Each row is a point on a tangle of strands that fork, close into loops and nearly touch. The rows are in no order.
In the rows, 128 means zero.
Points whose rows are less than 119 apart are linked; no others are. Some points are linked to none.
Z587: [142 117 191 145 135 114 149 162 173  93  92 136 140 155 133 140  74 151
  97 124 158 161 151 118 143 128 136]
Z297: [139 167 109 127 155  59 130 119 103 149 134 138 122  86  72 129 151 143
 145 118 100 155 107 159 147 200  91]
Z245: [112 152  61 148 173 116 105 150 150 102 147 116 125  97  83 128 125 120
 160 102 101 139 166 128  93 188 145]
Z257: [100 109 137 123 117 137 115 119 126 141 136 160 136  91 175  68  68 113
 130 192 104 141 128 171  86  53 132]
Z514: [109 133 119 117 115  92 177 135 138 166 158 122 152 102 147 134 185 113
 125 133 143  45 138 136 187 167 121]
Z876: [116 104 170 106 119  99 142  78 117 150 168 127  86 118 174 165 186 124
 129 101 143 104  94 123 146 131 164]
Z620: [156  97 108 120 116 184 102 142 144 114 108 162  88 152 144 162  92 121
 154 135 107 149 124 200 112  79 123]
Z226: [155 120 104  94 131 143  90 138 117 102 125 130  76  93  92 142 128 102
 156  74 136 114 142 134 102 148 125]
Z302: [108 125  68 158 136 144  81 139 145  99 145 122 125 133  88 150 122 117
 135 107  98 105 201 123  86 173 151]
Z410: [103 134 156 176 180  61 129  99 158 166 146 107 119  88 118 138 183 162
 143 158  93 172 137 130 149 185 157]
Z889: [129 103 201  96 132 157 180 173 154 116 123 139 197 129 152 150 146 152
 142 113 147 131 130 123 146 139 132]
Z186: [112 153  95 157 127 144 129  70  87 105 105 129  94 117 131 122 158  94
 110 130 121 107 138  60  84  96  92]
Z796: [165 197 122 113 128 124 162 151 138 142 112  90 146 154  99 153 196 167
 125 116 187 102 131 154 107 169 119]
Z541: [131  65 121 134  94 160 116 129 138 140 110  56 121 185  74 151 152 125
 121 107 100  99 176 125  76 111 118]
Z117: [ 80 139 146 166 171  51 159 111 162 161 150 110 132  86 167 131 189 151
 124 156 104 121 137 109 153 158 140]
Z616: [124 200  86 120 165  87 135 124  80 131 107 127 139 154 114 127 121 146
 134 136 178 134 117 137 148 165  55]
Z138: [144 104 219 111 125 136 160 179 154 100 128 133 173 135 150 157 105 162
 115 103 149 152 118 109 126 132 141]
Z562: [158 114 147 132 148  94  97  93 121 153 160 148  69  67 102 140 162 138
 164  68 125 137 112 124 107 145 164]
Z842: [182  76 146 124 129 159 104 128 128 126 106 102  96 151 101 151  92 122
 138 114 161 126 158 123  79  80 101]
Z932: [141 126 109  91 111 163  98 152  92  94 107 156  63 115 129 150 113 106
 156 107 135 105 127 147  89 122  96]
Z896: [148 119 100 142 100 179 143 137 101 118 150  88 182 130 117  52 154  87
 130 178 124 137 137  78 115  78 110]
Z7: [117 115 175 166 132  82 132 140 156 106  90 153 113 139 134  82  70 136
  74 135 137 150 169 138 169 113 150]
Z994: [172  76 140 128 130 156 120 140 161 108 117 124 121 166 159 189  84 143
 143 132 117 167 125 174 115  72 152]
Z86: [ 94 151 137 143 137 113 194 122 119 135 132 128 169 119 135  53  94 103
 113 181  88 138 136 106 164 133 173]
Z911: [ 96 193 115 140 141 137 160 128 130 154  99 141 143 183 135  62  84 140
 104 200 149 121 135 116 168 144 139]
Z914: [140 125 134 101 110 156 111 122 128 124 153 118  73  90 144 179 167 121
 154  95 149 147  76 162 170 151 166]
Z835: [159  68 152 107 135 143 160 144 162  97 125  86 155 186 162 190 117 128
 137 129 107 149 125 160 130  85 145]
Z159: [121 128 116  97 123 128  98 108 151  94 152 101  91  74 125 173 167  97
 129  94 133 137 102 145 175 180 169]
Z772: [120  94 138 151 144 125 120 111 154 165 115 121 132 129 100  51  40 112
 104 171 118 143 169 122 136  89 157]
Z575: [115 123 142 110 150 148  97 161 103 105 118 157 103 136 164 109  39 138
 129 103 164 157 104 110 145 108 125]
Z152: [111 144  80 141 149  93 163 184 166 165 194  61 135 113 134 106 151 143
 133 137 112 112 150 110  82 162 180]
Z571: [154 100  88 110  69 164 100 124 153 124 115 167 155 119 129 107 123  99
 136 168  60 126  92 166 104  63  97]
Z999: [ 88 121 140 132 147 151 111 156  88 110 129 158  97 131 208  94  50 141
 126 132 126 153 106 112 128  81 145]
Z659: [142 101 159 105  97 156 141 115 122 158 180 118  80 107 165 172 171 131
 149 105 153 131  79 140 142 120 175]
Z291: [161  70 151 126 109 153  93 117 144 140  98  83 106 170  82 146 127 124
 134 127 131  97 164 130  64  83  95]
Z555: [128 155 219 124 132 144 103 125 138 147 113 154 170 104 110 127 127 182
 117  87 181 155 109  92 146 158 115]
Z827: [118 104 127 115 120 115 128 110 158 136 188  96 101  60 130 135 163  99
 123  99 126 118 151 106  98 146 176]
Z194: [104 111 148 121 116 122 141 118 107 126 152 135 140  68 174  62  74 105
 112 165  79 143 126 150 104  63 180]
Z525: [ 96 179 106 138 136 143 187 124 131 148 127 136 174 169 145  60 107 119
 114 197 119 133 113 100 166 132 136]
Z30: [154 149 116 111 157  66 118 111  79 135 133 152 129  88  95 134 134 130
 146  91 122 150  79 128 151 166  76]
Z864: [154  97  81 107  75 129  86 141 152 113 112 136 199 116 109  62 123  97
 133 164  90 128  99 150 108  56  76]
Z626: [184  87 158 111 118 174  90 157 116 130 127 119  95 127 131 160  86 137
 157 104 176 137 132 141  79  82 120]
Z339: [115 160 179 118 151 117  84 147 108 124 117 141 154 110 127  97  79 157
 118  92 187 154  99  89 176 166 105]
Z292: [153 169  67 155 139 108 134 127 120 113 102 123 104 159  85 170 123 125
 134  99 133 111 142 133 146 169 114]
Z740: [ 96 142 126 120 150 122 160 109 144  87 106 189 146 151 182 118  90 113
 106 162 105 170  95 117 154  97 134]
Z901: [ 85 155 148 100 169 133 131 126  90  79  80 149 181 143 157 136 121 146
 112 136 152 170 102 117 161 132  56]
Z634: [103 172  66 153 152 103 146  80  72 108 102 113 100 133 123 143 139 112
 102 113 122 128 119  79 107 127  80]
Z335: [112 124 155 128 121  90 175 117 103 106 151 129 149  85 156  72 107  94
 101 144  72 138 124 131 143 104 194]
Z639: [101 118  74 136  58 175 114 129 111 144 113 166 142 136  84 113 131 104
 102 136  55 100 145  89 102 143 104]
Z467: [138 123 122 123 120 178 141  99 122 114 138 147 136 116 175  92 123  89
 119 183 113 152 105  93 107  50 138]
Z213: [151 107 141 113 125 123 107 125 144 129 162 110  82  61  96 132 157 107
 152  88 134 119 159 118  80 155 164]
Z92: [139 120 130 114 101 172 124 106 101 120 114 165 111 126 166 106 130  89
 126 186 110 109 111 103  94  56  94]
Z633: [128 179  99 136 143  74 146 176 165 142 167  63 131 125 121 124 175 156
 119 133 118 121 132 128  94 184 186]
Z825: [ 71 172 170 133 160 119  90 157  84 119  85 127 171 102 139  83 103 169
 104 113 168 140 143 114 176 159  80]
Z39: [157 148 109 107 159  93 100 125  74 105 132 156 127  98 121 157 118 132
 153  72 144 141  69 117 159 136  90]
Z941: [108 118  90 132 109 105 172 147 142 116 173  47 133 125 125 155 170 113
 107 104 122  95 154 111 135 173 149]
Z931: [142 192 112 122 122  90 166 156 142 138 138  72 137 135 112 143 215 158
 125 127 147  95 135 144 113 183 147]
Z182: [148 132 192 149 162  71 147  90 112 176 160 155 153 141 119 153 185 169
 155  89 156 114 109 110 125 143 130]
Z253: [113 162 136 133 158  92 163 100 109 200 129 125 149 105 134 132 242 174
 129 136 137  94 145 176 116 134 120]
Z464: [112  96 156 141 130  96 115 121 144 131 111 145  89 132 135  73  38 123
  88 141 125 159 158 148 139  86 169]
Z585: [154  93 114 154 118 153 105 108 172 183 114 108 168 135  78  67  67 124
 128 181 128 142 147 124 125  68 117]
Z805: [132 157 162 145 157  72 177 109 111 192 145 133 148 123 118 135 212 175
 153 120 151  93 121 135 119 147 123]
Z917: [138 112 134 124 124 167 152 122 128 102 159  98 177 102 142  53 125  86
 131 174 111 164 137 100  97  74 158]
Z652: [162  86 101 128 108 165 122 118 169  97 108 122 106 196 112 164 137 103
 125 114  80 147 136 156 154 117 149]
Z397: [130 114 153 109 125 114 177 141 119 152 160 128 182 118 146 156 179 125
 154 120 151  55 131 129 187 153 120]
Z318: [138 123 142 181 112 108 164 113 202 163 115 107 165 175  96 103  68 142
  72 181 123 153 153 134 132 104 144]
Z276: [149 109  86 117  99 179 116 119 148 123 113 187 114 145 150 138 102 106
 144 164  74 138 106 184 108  65 115]
Z975: [144  63 134 101 129 129 177 153 141 109 133  71 158 182 152 177 132 107
 142 123 109 108 135 144 158 107 126]
Z101: [118 139  94 139 175  94 110 123 159 119 155 111 119  63  92 134 143 120
 163 107  99 159 136 126 134 188 160]
Z998: [135 144 176  96 120 160 115 174 155 101 132 171 120 132 149 143 105 163
 153 104 161 199  59 166 159 153 147]
Z118: [139 127  92 128 148 162 110 115  90 103 105 178 105 129 173 169  79 109
 141 126 116 113 100 115 135  78 111]
Z976: [132 122  95 116 126 147 139 111 160 103 122 198 137 150 171 129  75 104
 119 162  87 163  90 157 141  82 140]
Z79: [137  97  84 147  74 175 105 114 135 144  97 151 117 161  73 121 119 102
 122 126  69 106 153 123 122 122 111]
Z256: [107 109 139 130 129 159  99 148 103 129 119 173 102 122 187  90  49 133
 145 171 127 140 129 157  96  62 116]
Z902: [108 102  82 129 122 159  69 129 156  77 157  89 118 112 114 157 138 102
 121  98 116 117 187 127 108 162 166]
Z771: [130 141 215 140 151 115 138 102 125 170 152 162 186 134 124 145 150 180
 136  86 172 111 110  93 114 153 123]
Z268: [136 153  82 157  92 126 150 157 132 132 129  68 111 205 100 171 162 150
  98 110 116  97 153 140 114 165 166]
Z821: [ 87 192 141 152 153 136 141 145 140 135  68 145 133 166 133  78  83 151
  96 181 164 128 168 136 169 141 128]
Z328: [ 88 105 171 123 142  57 132  69 121 136 148 127  95 123 173 151 201 132
 116 105 147 113 116 128 151 145 140]
Z462: [122 103  86 161  89 144 142 146 129 144 134  52 110 190  79 153 153 141
 101 104 108 102 173 125  89 145 152]
Z696: [125 135 128 133  91 152 102  95  90  95 109 151  92 117 153 132 150  87
 116 171 111  81 125  81  75  84  96]
Z712: [ 60 120 137 141 164  40 143  95 150 146 147 138 113 103 178 134 178 135
 105 132 121 104 137 120 148 152 117]
Z294: [171 129 167 115 129 129 152 120 131 119 139 113 144 130 113 179 159 130
 157  97 168 129 113 113 156 155 138]
Z207: [134 107 142 117  63 127  69 125 119 124  94 150  85 150 123 126 107 103
 136 188  93  74 111 151  94 111  74]
Z559: [126  90 119 121  79 182  73 142 140 104 100 124  74 148 119 151 136 115
 154 150  82 120 145 206  96 106 116]
Z451: [122 156  66 142 135 150 150 109  96 150 107 144  93 191 111  92  90 104
 118 129 151 110 133  94 132 121  98]
Z361: [100 158  49 164 118 132  87 140 129 134 141 167 137 148  84 119 118 143
 129 135  81  92 185 117  61 162 140]
Z65: [125  98 183  86 136 146 178 155 124 141 150 148 200 129 153 149 150 139
 157 118 157  85 130 124 172 141 130]
Z500: [165  96  89 150  91 171 113 107 154 172 103 144 144 160  70  93 102 108
 121 151 104 127 140 123 124  88 102]
Z262: [163 214 106 120 142 107 121 139 117 144  93 119 141 145  88 134 153 170
 133 126 198 125 129 167 131 172  89]
Z19: [110 104  89 110 115 166  89 138 150  71 145  88  91 111 127 171 145  91
 117  97 114 128 144 141 149 158 168]
Z374: [ 72 169 161 160 157 124 117 159 109 120  56 137 140 124 135  75 105 169
 102 135 155 133 175 126 185 142 111]
Z580: [126 149 153 154 153  60 121  93 133 168 135 131 113  97  78 132 195 162
 141 136 107 163 132 164 154 192 124]
Z734: [141 137 165 127 156 127 103 151 116 121 129 140 124 126 131 116  54 148
 126  85 200 158 111  79 161 145 127]
Z560: [110 138 118 111 113 136  98 129  91  74 110 165  81 111 143 148 124  99
 127 135 101  75 140 112  62 126  89]
Z286: [183 107 173 113 119 164 104 153 121 148 161 129 108 113 137 163  84 157
 144  78 183 153  87 113 104 109 148]
Z995: [ 66 146 159 116 163 118 127 131 116  70  80 168 156 140 190 112 106 142
 104 146 128 170 108 114 169 115 103]
Z346: [152 131 146  99 119 175 119 154 130 108 137 148 101 126 143 170 127 141
 169  98 160 176  58 169 171 141 151]
Z553: [135  92 115 122 113 135 183 153 136 111 140  54 146 171 135 168 167 105
 122 115 119  93 146 126 165 144 130]
Z32: [163 195 143 124 142 105 115 110 101 182 116 146 160 110  74 127 176 180
 135 129 187 150 126 174 128 167  86]
Z647: [180 122 165 128 133 118  93 101 112 159 169 157 105 108 123 155 134 147
 159  62 171 141  71 116 117 129 158]
Z977: [109 181  87 132 155  91 153  94  69 106 100 119 132 156 123 147 140 126
 112 131 138 134 100 111 141 150  56]
Z635: [139 124  63 146  67 174 136 161  96 149 127 103 175 132  96  64 142  97
 116 163 105 109 126  88 125  87  86]
Z424: [100  93 100 107 106 102 156 123 156 149 189  80 131  90 138 131 144  89
 101 107 115  97 146  97 128 152 145]

A fork is a point with three links, a tip a point with one. Leave the first point through the second and follow the links. Name the first fork or tip that comes.
Z712, Z117 -> Z39
Z514, Z397 -> Z639
Z7, Z587 -> Z514
Z541, Z291 -> Z213
Z580, Z410 -> Z914
Z213, Z562 -> Z268
Z911, Z525 -> Z339

A tip is a point with one link. Name the tips that can be reached along the links from each point below, in the order of the rows.
Z328 -> Z39, Z101, Z998, Z361
Z734 -> Z253
Z464 -> Z514, Z639
